Each row is a point on a landscape with many valleys, with its height.
From any point a ball takes the steepest step (drop divided by distance) to one of its 5 nearest points. It stops when none of these is lower. Distance is the straight distance between rows; heights are no part of it.
Q617 h=522: [ 91 111 128 175 149 159 119 149 150  72 138 143 157 130 108 100 122 157
 125 156 170 131 134 168 121 195 121 120 139 154 121 122 134]
Q975 h=590: [113 138 158 134 113 123 139 148 107 134 175  93 131 150 124 133 119  93
 165 109 108 127 107 118 139  86  91 103 151 162  63 128 133]
Q993 h=587: [105 118 149 154 126 148  85 161 118  21 112 113 120 113 109 141 123  81
 111 110 161  91 125 200 138 132  69 119 144 143 132 132 158]
Q340 h=663: [132 127 140  77 120  93  77 129 108 102 144 138 100 147 107 124 154  93
 171 104 104 131 134 132  99 135 106 145 174 130 154  98 138]
Q926 h=716: [152 137 184  61 121 113 174 124 118 132 107 139  88 120 141 158 109 139
  91 107 140 107 108 114 181  93 102 156 111 106 180 109  85]
Q396 h=528: [110 111  98 158 143 135 131  60 129 178 139 123 106 162 130 157  80 119
 164 103  92 119 131  82  77  87 116 134  74 136  83 137 101]
Q862 h=598: [152 138 185 111 155  96 124 152 117  49 143  74 132  77 143 119 155  92
  81 145 165 103 126 172 188 113 145 123 162 113 173 107 162]
Q490 h=647: [168 170 178 103 138  82 142 160 140  67 169  53 152  80 139 114 165  88
  95 140 147 118 104 158 198  90 150  79 169 115 150 121 161]
Q549 h=336: [187 156 158  56  78  94 126 172 127 158 151 108 156  89 154  97 159 109
 107 128 120 158 136 127 207  81 183 108 161 127 145 133 147]
Q664 h=661: [122 111 136 161 155 127  83 157 118   4 104  77 136  94 115 132 121  70
  93 133 169  60 129 216 179 130 112 117 136 114 148 140 177]
Q972 h=711: [113 120  93 177 125 180 118 112 145 157 147 136 170 140 108 119  80 175
 161 150  88 160 169 119  72 155 147 103  92 142  79 142 138]
Q839 h=521: [157 153 168 134 159  66 141 147 133  89 194  40 124 138 135 141 162  77
 103 128 147  73  85  99 197  49 117 109 188  93 112 131 131]
Q51 h=537: [129 156 158 120  96 133 122 182 143  48 123  99 164  66 131 116 144  86
 111 123 151 114 107 197 166 146 138  64 151 157 140 134 177]
Q190 h=242: [128 116 128 147 129 105  88 166 136 116 173 120 173 125 129  73 149 121
 124 152 131 143 142 145 148 152 176  99 180 134 125 127 143]
Q844 h=642: [141 115 127 138 136 144 212 134 137 195  98 142 143  95 168 130 121 170
  95 164 167 146 109 119 180 126 170 129  84 109 115 143  83]
Q561 h=570: [123 113 136 117 132  79  61 139 115  96 181 114 110 165 113 115 153  80
 168 113 102 122 131 127 120 121 110 126 203 131 126 113 138]
Q322 h=556: [135 109  76 169 108 111  69 118 145 183 170 105 184 148 156  70 149 119
 112 157 113 184 154  97 134 122 185  90 148 149  93 138 163]
Q657 h=655: [129 128 125 141 118 130 196  96 142 187 124 103 153 100 172 150  75 126
 109 107 144 125 110 100 152  49 140 107  63 154  72 160  92]
Q472 h=432: [131 144 160 128 121 122 142 182 143  92 147 100 172  87 138  96 148 121
 102 155 156 139 113 170 166 155 160  85 159 147 122 127 155]
Q684 h=672: [163 137 161  49 100 106 155 132 120 167 118 133 104 115 153 141 117 123
 117  96 115 129 125 104 176  89 122 143 122 115 150 116  92]
Q395 h=413: [119 110  99 171 106 129 102  91 133 169 174  95 134 174 158 133 103  97
 161 123  92 155 134  84 113  93 119 105 114 165  49 133 133]
Q12 h=535: [141 142 168 110 119  93 151 147 105 136 168  83 104 160 133 156 137  76
 133 102 126  97  92  99 166  49  72 120 157 129  79 126 115]
Q416 h=635: [127 158 183 144 160 145 202 156 132  89 113  94 140  95 132 137 121 162
  68 168 188 121  90 170 164 147 116 119  97 135 140 111 137]
Q63 h=608: [161 146 175  63  87 120 103 174 112 110 117 154 136  76 155 114 155 104
 127 143 139 146 145 170 162 141 166 111 162 138 181 128 170]
Q818 h=412: [107 113 120 158 133 128  87 148 144  87 154 142 157 137 114  91 134 134
 135 147 134 139 139 146 123 184 138 112 167 148 123 124 137]
Q385 h=512: [129 132 171  79 105 160 115 151 100  78  82 170 105  70 144 138 143 129
 115 143 143 141 154 193 142 156 128 136 119 126 201 111 161]
Q520 h=681: [129 159 183 123 129 141 144 160 107  41  90  96 115  82 112 157 113  91
  85 126 156  96 111 211 161 105  73 114 106 131 158 126 178]
Q7 h=501: [118 151 187  93 128 142 141 142  93 103 116 135 109 116 109 138 113 125
 135 107 133 122 120 149 126 120  92 129 125 144 134 100 123]
Q10 h=566: [114 132  85 172 119 187 109 146 159  98 129 185 156 125  88 104 121 168
 159 155 129 147 161 147  81 210 135 113 129 135 120 144 138]
Q734 h=443: [136 118 107 150 110 133 114 155 134 171 149 118 181 130 144  81 121 142
 135 154 123 171 138 124 131 158 172  95 139 152  91 134 155]
Q706 h=695: [128 134  96 146  91 197  60 155 162  65 112 192 143 108  92 113 133 133
 145 107 142 129 149 161  94 205 126  95 145 135 148 141 146]
Q456 h=614: [141 146 133 113 100 134 167 140 123 187 141  85 179 100 152 107  99 134
 126 117 112 152 117 111 154  91 144  89  96 155  74 134 128]
Q72 h=623: [130 123 176 103 168 126 170 131 115 113  99 138  92 124 135 155 129 160
  77 143 176 107  99 138 153 137  97 172 109 100 179  89  96]
Q122 h=867: [101 128 132 116 165 123 143  78 107 149 127 145  75 170  81 161 109 136
 166  80  94  92 111  94  67 111  76 172  99 109 128 110  94]
Q79 h=782: [138 125 171 142 160  97 183 117 135 139 138 110 106 152 135 167  98 119
  92 128 176  89  72 111 164  91  90 162 110 127 116 124  79]
Q154 h=552: [133 162  54 128 113 138 112  37 159 194  87 120 139  96 183 178 122 140
 127 108  84 126 150  36  36  98 168 129 110 126 123 179 133]
Q533 h=601: [168 136 134  66  90 121 146 151 119 194  99 146 132 105 171 123 129 150
 113 123 114 155 137 105 187 107 161 124 125 104 153 127 114]
Q38 h=591: [157 128  99 105 109 127 168 137 118 208  67 161 130  99 178 137 145 167
 109 150 126 160 131  99 181 113 180 136 107  84 148 146 100]
Q799 h=593: [ 86 105  99 157 155 138  54 122 149  22 117 148 108 144  83 126 149 114
 145 112 136  99 147 173  96 187  83 149 159 131 171 122 144]
Q271 h=744: [118 146 109 117 125 149 109 120 132  92 119 164 106 142  69 126 135 148
 170 117  96 127 151 138  53 191 106 147 133 122 160 121 137]
Q974 h=466: [114 100  88 140 159 136 162 103 136 173 112 149 115 144 127 126 131 168
 134 151 134 136 122 116  97 157 140 152  90 111 135 123  95]
Q29 h=525: [100  96 119 183 149 134 118 103 146 141 175 116 129 185 118 130  95 125
 164 147 118 140 126 110 111 120 110 133 103 159  70 126 123]
Q897 h=625: [115  90 128 153 150 111 144  96 137 164 157 120 125 165 131 139 103 122
 133 127 141 128  98 108 134 102 108 144 105 144  90 126  92]
Q503 h=641: [138 152 173 136 151  97 114 163 119  32 153  55 146  88 135 118 152  80
  98 138 160  92 111 173 181 112 130  91 174 124 140 123 171]
Q58 h=511: [136 147 118  81  97 146  89 158 119 114 105 180 128 116 103 113 142 129
 165 125 106 147 157 148  87 182 152 115 155 125 163 132 159]
Q723 h=348: [113 134 158  89 138 145 135 139  98 102  99 156 102 111 113 129 130 157
 124 125 135 133 135 153 110 156 109 150 124 127 168  96 121]
Q623 h=456: [163 129 155  99 119 111 144 169 131 148 140 118 150  90 159  98 164 138
  86 160 149 155 124 139 197 123 181 114 158 104 155 121 128]
Q873 h=284: [114 116 164 154 165  84 117 132 123 108 191  77 119 171 128 139 142  88
 126 137 141  98  90 112 165  88  92 137 176 130  93 118 118]
Q387 h=588: [140 140  56 126 104 123  92 121 137 169 130 127 137 158 104 110 142 136
 158 138  63 146 161 106  66 166 150 127 139 126 127 140 164]
Q185 h=673: [108 103 142 131 159 118  80 141 107  30 100 121 114 103 123 137 134 103
  92 133 168  94 144 206 146 156 100 148 134 117 181 107 154]
Q742 h=597: [111 148 185  98 157 187 202 138  94 150  79 176  99  71 140 150 104 207
 115 134 126 133 136 136 148 135 146 144  82  98 172 114 101]
Q636 h=488: [115 120  96 166 116 144 103  54 136 173 152 101 131 155 158 159  80 113
 164 108  75 147 149  65  62  88 130 111  84 154  67 150 124]
Q408 h=61: [152 116 125 132 104  59 175  93 158 160 128 122 116 139 158 151 100  87
  77 109 160  99 112 103 183  62 114 152 121 119 110 151  69]
Q495 h=404: [110 104 114 164 140 114  90 135 141 124 185 113 152 160 122  92 127 121
 148 143 111 144 132 130 130 151 141 113 157 157  95 119 139]
Q52 h=671: [ 98  99 140 168 175 143 156  96 135 148 151 131 115 170 103 142  91 154
 140 139 156 118 104 120 104 124 103 150  82 149  95 121  97]
Q474 h=539: [113 147 149 145 113 171 165 181 132 111 115 141 177  81 130 100 128 165
 120 163 164 156 121 175 147 183 157  91 127 152 111 133 146]
Q170 h=644: [181 127 131 106 111 116 117 189 110 169  98 165 144  97 147 102 208 152
 114 190 132 186 137 135 200 119 218 115 168  90 188 131 155]
Q726 h=555: [124 136 169 102 140 162 182 151  99 126  81 158 105  85 149 137 137 184
 106 159 149 143 122 149 157 157 136 149 108 102 181 105 116]
Q753 h=241: [135 159  70 139 109 197 115 150 144 120  97 187 144 113  64 129 134 182
 168 142  82 123 174 138  49 204 156 130 131 107 152 161 151]
Q265 h=441: [107 106 121 151 128  96  90 119 118 141 193 101  97 197 130 133 136  78
 170 119  93 124 121  90 129  89  80 127 163 143  69 120 121]
Q171 h=664: [127 121  51 153 151 166 157 110 151 152 111 132 117 173  77 122 162 176
 158 149  77 129 154 118  47 203 147 175 110 120 145 154 141]
Q476 h=155: [109 128 130 130 153 158 155  99 119 178 116 148 133 114 119 129  81 172
 155 106  95 128 155 102  84 131 137 139  80 109 108 127 111]
Q341 h=502: [127  96  96 163 119 107 119  92 149 185 161 100 154 152 162 102 117 118
 121 139 133 158 125 100 140 110 152 115 117 150  79 130 119]
Q514 h=633: [130 107 105  96 146 107 126 129 130 140 119 150 113 143 122 104 173 149
 133 139 125 139 128 129 110 164 148 150 148 109 166 109 121]
Q457 h=227: [132 144 111 122  95 161 111 178 123 140 113 173 168 103 122  92 120 150
 149 148 122 163 152 144 112 182 166  93 145 133 123 143 154]
Q563 h=699: [141 137  98 134  91 125 211  99 140 186  69 158 138  81 200 153  92 153
  88 131 155 137 135 103 182  81 163 143  78 112 117 176  77]
Q615 h=564: [113 136 171  86 149 123 130 117  96 100 112 146  79 138 100 154 119 136
 133  97 130 111 118 135 105 128  80 161 122 120 163  89 109]
Q440 h=462: [119 133 164 148 145 106 135 152 123  95 169  79 137 134 125 129 132 104
 120 134 151 113  95 140 161 115  97 116 157 148  95 118 135]
Q71 h=469: [104 115 134 158 138 155 157  87 126 174 147 110 143 141 128 137  67 138
 154 108 112 132 130  98  99  91 128 117  77 153  65 137 111]
Q805 h=698: [148 138 159 106 124 125 216 130 134 171 113 126 122 100 158 144 101 146
  82 133 161 123  98 117 186 103 139 140  86 110 129 135  78]
Q725 h=697: [130 131 160 146 152 129 205 128 145 159 140 101 147 123 138 137 100 143
  93 146 172 116  83 128 164 113 134 127  89 140  93 125 100]
Q822 h=503: [119 132  45 156 139 157 136  37 154 189  97 116 121 127 144 172 122 146
 138 120  79 118 150  75  19 117 160 155  76 124 121 175 129]
Q144 h=247: [ 92  96 116 177 139 138  25 139 139   9 140 119 131 127 108 114 146  80
 133 117 147  78 139 172 144 160 117 107 182 139 135 134 153]
Q120 h=658: [129 111  78 124 122  97 143  62 134 181 110 139 107 143 150 145  96 121
 137  90 116 118 122  79 103  86 117 154  87 120 117 143  82]
Q618 h=518: [152 127 135  86  88  63 166 104 147 163 103 150  99 134 162 148 105 104
  87  98 140 109 125  95 192  69 120 153 114  98 145 142  67]
Q103 h=808: [ 78 131 142 189 176 173 131  85 129  98 148 156  97 188  57 157  87 183
 172 114 128 100 140 133  63 136  83 162  97 138 105 116 118]
Q920 h=778: [116 119  80 137 136 148  80 137 159  54 105 171 122 138  89 111 180 138
 144 129 131 122 158 169  72 216 126 143 164 121 184 138 161]
Q670 h=442: [145 111  57 108 112  86 103  78 140 184 121 118 114 161 144 118 146 105
 130 101  91 140 131  82 103 109 134 151 128 113 138 128 115]
Q779 h=654: [129 147 193 156 192 127 165 140 102  67 111  69 118 135 119 160 112 134
  59 150 184  90  80 164 148 113  68 154 109 122 143 112 148]
Q984 h=599: [137 104  73 129 117  95 150  82 146 191 103 147 123 129 168 129 128 137
 109 123 139 133 124  98 128 106 150 153 100 111 129 144  83]
Q591 h=646: [117 103 116 137 114 155  63 166 142  47  93 168 139  90 125 110 165 114
 121 131 161 118 153 192 124 198 143 114 153 121 182 135 164]
Q625 h=804: [123 112 116 104 126 103  36 133 133  45 133 155 106 135 102 114 177  86
 164 107 112 109 150 165  86 168 127 134 188 130 181 123 161]
Q97 h=700: [143 159 213  93 148 136 200 121 109 112  99 120  78 115 129 170  99 146
  74 119 162  91  87 128 169  94  85 165  97 107 177 109  98]
Q573 h=267: [124 106  75 146 121 103  95  75 143 177 155 106 112 184 131 131 131 106
 151 110  84 142 130  84  93 118 114 140 113 141 101 127 116]
Q764 h=271: [127 110  31 177 128 156 125  32 170 189 112 120 124 146 168 150 131 146
 122 158 110 155 138  82  52 130 179 129  80 142 116 167 133]
Q434 h=743: [106 133 145 122 145 126 127 113 110 129 137 138 102 160  90 138 110 134
 172 106 106 123 122 114  91 132  85 145 119 132 120 103 109]
Q550 h=554: [137 104 102 155 108 105 149  79 150 183 147  98 139 133 175 136  99 101
 110 121 145 142 112  93 144  73 138 118  97 161  71 152 101]
Q640 h=734: [148 156 175 100 121 119 197 132 121 165 134 100 128 117 141 153  93 121
 115 101 121 114  96 103 176  67 106 122  94 133 101 127  94]
Q348 h=622: [184 130  98  94  93 102  95 164 120 200 107 150 157 107 160  93 186 135
 100 157 120 177 154 104 189  90 207 114 158  91 157 135 149]
Q178 h=490: [126 153 166  73 111 167 153 166  97 132  96 164 124  77 139 119 120 161
 135 134 120 149 143 141 134 144 144 118 117 129 160 119 136]
Q746 h=626: [102  96 102 182 156 158 133  98 155 145 157 133 142 179 108 123  98 161
 156 158 124 144 140 121  87 154 137 128  82 158  87 127 121]
Q20 h=643: [181 183 176  89 131  71 178 153 143  93 165  58 118 132 143 163 150  79
 106 116 146  97  80 110 205  43  95  95 157 102 134 124 134]
Q361 h=919: [155 165 183 130 149  88 206 128 140 133 140  86 100 160 132 189 110  92
  90 120 176  65  53  92 180  38  64 140 123 110 102 158 100]
Q151 h=438: [136 127 106  89 121 134 136 123 112 189 104 142 134 119 141 115 117 149
 142 126  93 151 144 101 109 137 150 131 109 110 130 121 117]
Q621 h=533: [112 123 136 139 136 161 125 168 122  93  97 163 145  98 131 106 162 165
 114 169 166 152 140 180 133 194 156 116 145 118 161 117 136]
Q530 h=543: [151 119 123  87 120 120 122 154 111 159 106 156 133 119 139 104 167 147
 131 152 124 163 137 127 142 152 166 128 149 108 165 117 132]
Q565 h=651: [159 164 194 101 155 103 173 150 125  73 128  70 116 104 136 152 133 109
  75 136 163 107  89 155 184  91  87 121 135 123 154 104 146]
Q749 h=540: [118 162 159 124  92 169 136 182 131  88 119 139 161  71 118 107 115 129
 126 121 142 131 119 176 143 162 134  83 134 162 116 135 153]
Q268 h=576: [130 120  94 112 133 122  89 162 127 116 118 168 131 129 109  93 185 143
 141 156 125 146 150 153  99 187 173 128 171 116 174 132 162]
Q137 h=679: [111 136 118 144 102 150  66 140 142  74 150 163 118 148  83 128 120  99
 186 100  99 127 142 136  81 167  91 112 165 146 119 130 141]
Q366 h=476: [176 157 131  88  82 101 133 169 133 181 154  88 189  92 162  80 160 120
  95 142 127 169 137 127 203  91 196  83 153 132 118 137 151]
Q492 h=653: [115 114 121 153  95 189  48 148 149  35 108 159 127 106  93 135 123  86
 140  75 147 108 142 173 113 164  84 105 142 140 137 130 153]
Q406 h=418: [137 150 118  95 101 144 111 152 111 160 118 144 156 114 120 101 108 145
 154 129  95 160 162 117  99 153 151 108 128 134 113 127 147]
Q732 h=547: [159 141  85  93  93 118 100 110 117 207 103 120 144 117 163 115 123 131
 126 110  88 162 153  73 121 101 159 113 126 123 118 131 130]
Q44 h=538: [149 116 174  82 144 112 132 144 119  90 123 128 114  91 154 128 164 126
  82 152 160 131 133 158 177 127 140 148 153 103 197  96 137]
Q905 h=451: [122  91  78 174 119  89 108  56 155 165 159 110 117 171 169 137 114  85
 122 120 132 137 114  85 133  75 127 133 118 155  85 146  99]
Q225 h=495: [105 128 149 153  95 150  71 173 135  26 134 106 131 109 118 142 141  52
 139  92 150  88 121 177 150 125  79  83 167 144 107 139 173]
Q150 h=640: [126 138 174 100 135 128 172 123 108 149 132 120 112 138 120 147 100 127
 123 108 131 113 100 110 141 100  91 140 103 133 114 108  92]
Q682 h=154: [108 104 130 151 134 104 130 102 111 164 169 110  87 194 140 167 109  83
 149 107 123  99  94  76 131  52  62 143 131 137  68 136  97]
Q11 h=667: [145 127 102 113  86  91 203 104 154 176  68 173 117 103 182 148  97 141
  78 136 151 126 133 109 200  87 156 159 100  91 149 167  63]
Q193 h=683: [161 136 111 110  81 111 165 126 145 201 112 105 167  97 184 114 122 126
  88 120 142 153 130  99 190  77 172 108 107 131  98 149 105]
Q429 h=546: [153 138 183  63 113 112 138 156 111 106 134 121 119 100 141 126 135 118
 113 127 137 137 124 145 170 123 128 131 147 131 167 104 129]
Q290 h=452: [139 129  57 156 145 173 159 137 127 174  80 152 139 143  98 129 172 191
 161 166  94 147 157 121  71 198 171 149 108 102 142 147 145]
Q232 h=571: [106 110  89 188 133 171  58 140 179  43 143 169 144 134  94 108 130 128
 144 132 145 122 142 154 110 209 112 113 159 153 131 138 143]
Q797 h=569: [114 165 186 114 123 168 171 159 109  89 110 125 141  82 115 129 105 146
 111 123 144 128 114 172 143 133 109 107 108 149 129 113 136]
Q523 h=484: [131 114 137 147 123  98 149 118 125 165 165  90 125 153 141 141 108  94
 131 110 128 123 101  96 157  75 102 123 129 145  72 132 100]
Q247 h=542: [101  83  94 182 129 183  18 147 155  13 109 143 118 128  95 141 131  75
 133  84 154  77 142 177 140 157  66 120 143 126 141 136 150]
Q879 h=766: [ 98 145 128 200 118 207  93 134 154  42 129 171 136 122  78 134  93 137
 141 105 146 111 141 161  98 168  83 121 123 154 102 126 130]
Q959 h=553: [136 110 155  76 134 104  95 135 108  77 121 150 102 122 133 123 163 120
 128 128 136 125 134 164 124 149 125 146 158 123 190  95 139]
Q210 h=548: [130 120  29 152 117 110 142  17 168 165 103 136  97 144 156 151 128 113
 122 111 106 118 127  73  60 102 142 175  97 137 124 168 101]
Q119 h=627: [131 136 182  75 104 127  79 145 100  61 109 149 101 102 123 143 131  86
 139  95 134 119 141 174 119 131  97 137 145 141 176 104 153]
Q283 h=78: [ 88 117 170 176 168 141 139 117 108 125 176 112  89 210 111 171 111 114
 152 137 146  82  79 104 110  79  53 157 124 144  71 135 114]
Q326 h=580: [129 157 183 145 167 110 156 150 111  67 134  60 122 126 123 154 130 110
  92 139 170  93  82 157 160 106  76 121 142 135 119 117 150]
Q677 h=723: [ 96 123 117 166 151 171 141 111 135 124 137 160 138 149  82 126  89 189
 166 139 120 131 149 131  70 168 118 135  91 131 106 126 124]
Q22 h=636: [161 113  63 116  98  85  71 118 133 196 132 131 155 142 154  83 179 121
 103 132 102 166 147  85 134 100 183 121 159 103 146 132 150]
Q935 h=492: [101 102 116 160 152  94  67 125 134  98 185 116 126 176 109 105 144 110
 158 136 103 122 126 120 118 155 114 131 169 140 113 113 135]
Q17 h=789: [129 142 163  81 127 115 170 105 110 168 109 145  89 136 128 166  88 124
 125  76 111  91 111  88 146  68  90 161  93 109 136 119  72]
Q500 h=863: [ 95 117 123 138 163 113 104 107 130  86 134 137  93 169  85 128 144 145
 151 117 128 115 125 134  79 173  84 163 139 132 149 101 124]
Q291 h=500: [122 116 109 147 108  94  51 141 128 125 193 111 139 166 118  88 142  70
 170 116  74 147 143 108 127 124 130 107 190 144  88 134 152]
Q574 h=660: [150 136 181  69 102  85  72 157 101  77 158 124 117 111 135 125 161  58
 157  99 118 127 134 148 150  94 123 120 191 144 150 113 153]
Q931 h=499: [148 104 101 119 102  43 128  90 152 162 133 134 110 155 152 136 131  89
  90  95 134 111 125  91 172  73 126 154 135  98 134 136  76]
Q135 h=706: [108 105 121 162 141 158 160 131 139 162 138 138 166 136 120 106 102 173
 137 162 145 152 138 135 111 162 148 115  94 144  90 130 119]
Q220 h=515: [100 146 185  99 160 164 176 118  87 129  89 160  88 107 116 144 103 175
 114 108 134 112 120 133 120 130 106 158  89 105 164  96 101]
Q36 h=529: [138 132 121 111 117 150 163 144 113 197  98 138 154 101 160 112 105 171
 125 135 117 157 135 109 140 128 164 114  96 121 106 135 118]
Q962 h=686: [115 107 156 131 159  96  73 138  99  31 132 102 116 116 126 127 147  86
 111 125 154  87 135 177 145 131 112 142 174 124 164 110 150]
Q611 h=765: [151 140  99  72  97  97  65 135 116 146 141 138 128 153 111 102 148  99
 169 111  78 152 152 122  96 141 141 119 170 125 146 122 154]
Q310 h=657: [ 84 127 143 180 157 176 141  87 123 146 156 141 120 164  88 147  66 172
 176 111  94 115 150 117  67 112 113 135  82 132  77 128 122]
Q451 h=536: [135 113  82 147 112 140 141  72 141 199 107 121 153 111 183 133  94 142
 124 124 127 161 142  80 101  95 169 111  84 142  84 153 116]
Q166 h=769: [128 107 106 102 143  90 157  90 137 166 107 150  83 151 127 143 123 131
 120 105 129 103 104 100 129 112 105 173 101 104 147 119  70]
Q379 h=628: [ 93 147 194 150 155 149 163 127  98 103 126 122 111 136  90 145  96 148
 125 114 156 104  99 144 114 112  71 145 110 144 108 108 117]
Q849 h=498: [103 146 175 136 123 120 116 165 106  64 168  85 112 144 127 146 144  74
 147 119 139  93 103 147 145  93  70 105 188 153  91 126 154]
Q136 h=618: [140 155 177  99 128 128 192 152 123 125 128  99 138 102 140 124 125 140
  97 134 160 132  98 142 176 119 126 115 122 139 128 111 121]
Q454 h=430: [135 118 104 140 127 132 111 180 119 145 119 159 165 120 131  86 174 154
 129 181 135 173 151 151 141 182 193 105 163 116 146 136 152]
Q669 h=621: [150 138 174 116 131  76 114 158 124  78 187  67 147 108 131 107 163  75
 111 121 135 107 110 131 185  82 143 106 193 118 127 120 137]
Q397 h=142: [112  97  62 159 150 116 108  79 155 161 153 119 121 190 114 116 138 132
 150 141  87 142 136 105  80 159 132 147 113 136 123 130 133]
Q25 h=550: [140 114  67 140 124 117  89 137 131 176 141 134 158 147 128  79 169 147
 128 167 106 167 149 119 110 159 181 113 157 119 136 132 155]
Q415 h=616: [131 137  57 155 101 159  75 152 175  96 143 172 145 148  80 104 138 142
 161 151  95 137 160 137  76 212 148 109 159 133 130 150 161]
Q681 h=600: [161 136 176 102 138  87 160 144 140 120 150  87 129 126 141 132 131 106
  89 127 157 115  99 121 194  97 126 130 145 118 132 115 104]
Q402 h=656: [ 88 127 150 128 176 148 157 104 110 118 110 156  90 147  85 148 115 174
 133 118 142 112 116 131  85 156  87 170  92 116 155  95 103]
Q175 h=825: [ 94 133 101 145 177 169 155  84 144 112 128 141  85 171  47 143 137 179
 164 116  99  99 145 126  33 182 100 192  96 120 150 119 123]
Q517 h=611: [133 146  75 119  95 122 139  63 145 195  68 148 147  77 207 154  94 140
 109 100 117 145 151  54 105  73 165 127  91 127 111 171 101]
Q158 h=771: [106 135 151 135 131 149 135 140 117 119 133 142 135 132 105 113 105 151
 144 130 130 136 130 139 106 163 114 126 122 142 114 116 120]
Q383 h=613: [146 113 127 128 111  82 107 144 135 164 174  86 159 129 148  88 144  98
 109 120 117 149 128 109 175  96 155 111 157 129 105 123 127]
Q780 h=624: [138 122 165  90 113  90  96 159 109 109 153 118 127 122 130 107 144  97
 140 112 120 133 130 141 146 122 126 118 177 139 128 114 138]
Q307 h=523: [119 126 129 118 146 151 162 147 111 158  95 161 127 113 123 122 136 178
 135 154 129 150 139 132 115 172 151 132 106 107 149 118 115]
Q432 h=666: [150 143 153  89  95 103 130 154 113 151 160  90 149 127 139 117 124  92
 142 101 108 146 117 117 164  92 121 104 152 152  95 118 126]
Q488 h=617: [140 138  78 107 120 145 127 147 116 161  97 160 134 133 112 113 166 157
 157 155  93 161 157 126  87 182 161 127 133 109 155 133 153]
Q861 h=517: [112 122 132 140 124 125 125 117 114 155 167 109 125 172 120 130 102 109
 169 111 102 131 130 100 111 103  95 123 126 150  68 123 115]
Q40 h=589: [159 158  48 116  94 137  85 126 112 204  88 127 159 126 132 123 139 143
 137 150  71 161 172  83  71 147 175 109 135 119 124 144 180]
Q667 h=459: [192 148 193  39  86  87 119 159 121 116 160 112 120 101 161 129 155  89
 117 107 118 142 128 132 200  72 146 126 168 124 167 113 138]
Q216 h=685: [161 139  44 117 106 123  85 157 128 171 117 142 145 151  97  97 187 136
 141 165  71 153 161 119  82 167 187 118 166 109 153 145 193]
Q589 h=607: [163 130 138 110 125 143 155 180  99 165  73 168 142  93 153 121 176 174
 123 186 130 184 129 144 182 160 187 111 139  98 170 131 134]
Q979 h=701: [107 109 108 129 167 124 155  83 131 163 125 145  94 162  94 144 109 154
 151 109 115 108 113 101  72 136 100 168  81 117 138 111  95]
Q267 h=731: [ 84 119 180 189 193 145 137 123 111  71 137  98 120 167  96 159 105 159
 103 142 188  91  90 152 115 131  67 164 115 151 108 120 131]
Q859 h=450: [144 132  59 138 102 136 102  74 135 203 110 115 152 128 167 129 123 141
 129 125  92 161 156  67  73 127 163 115 106 137 104 147 143]
Q61 h=639: [142 130 171 118 135 116 105 162 113  31 112  90 126  75 142 127 139  70
  90 136 161  96 135 211 176 123 125 113 140 125 170 122 179]
Q153 h=630: [127 120  84 128 138 138 195 100 131 199  58 177 113 102 169 146 122 174
 117 136 125 136 124 102 132 119 158 158  71  88 142 151  78]
Q409 h=551: [113 139 138 147  90 142  80 170 141  74 155 136 155 118 111 102 128  91
 156 113 129 127 124 156 132 160 123  80 174 163 107 135 148]
Q266 h=102: [109 116  69 167 160 181 169 100 135 190  95 149 139 128 115 138 125 199
 155 154 101 144 156 115  58 161 166 141  59  96 119 150 124]
Q871 h=431: [130 107  43 164 132 140 121 108 147 180 125 130 148 164 122 108 153 160
 145 168 102 159 155 113  80 178 169 129 105 126 123 145 151]
Q673 h=491: [117  93  58 160 143 143 164  58 148 195  98 148 122 123 156 147 110 152
 124 138 128 138 130  97  82 119 159 139  60 123 112 158  98]
Q87 h=602: [114 133 149 134 109 162 107 162 130  66 109 157 141  93 116 106 129 130
 121 129 154 136 140 180 122 182 128 107 149 145 142 126 145]
Q352 h=541: [117 124  83 143 138 148 135  82 143 166 129 129 116 161  92 138 116 159
 166 114  60 122 156  96  43 154 124 161  88 113 125 134 125]
Q829 h=761: [112 109 152 127 173  99 147 106 121 123 126 132  92 169 109 156 123 134
 106 123 161  96  84 111 122 120  79 177 112 116 144 101  80]
Q332 h=652: [155 146 193  79 107  95  98 157 102  55 147  91 119  82 147 138 158  56
 128 115 142 108 132 176 172  88 122 105 167 137 160 114 169]
Q442 h=853: [ 81 143 158 196 139 182 103 129 108  48 146 157  97 163  67 155  99 129
 157 103 136  96 128 147  92 125  48 144 141 149  89 125 136]
Q473 h=401: [104 121 134 141 163 171 189 107 116 180 102 162 131 116 127 128  99 194
 139 137 136 136 131 121 101 141 152 140  63 100 121 130  97]

Where does a ball stop that starts at each point below?
Q746 => Q397
Q332 => Q549
Q61 => Q549
Q503 => Q549
Q490 => Q549
Q563 => Q476
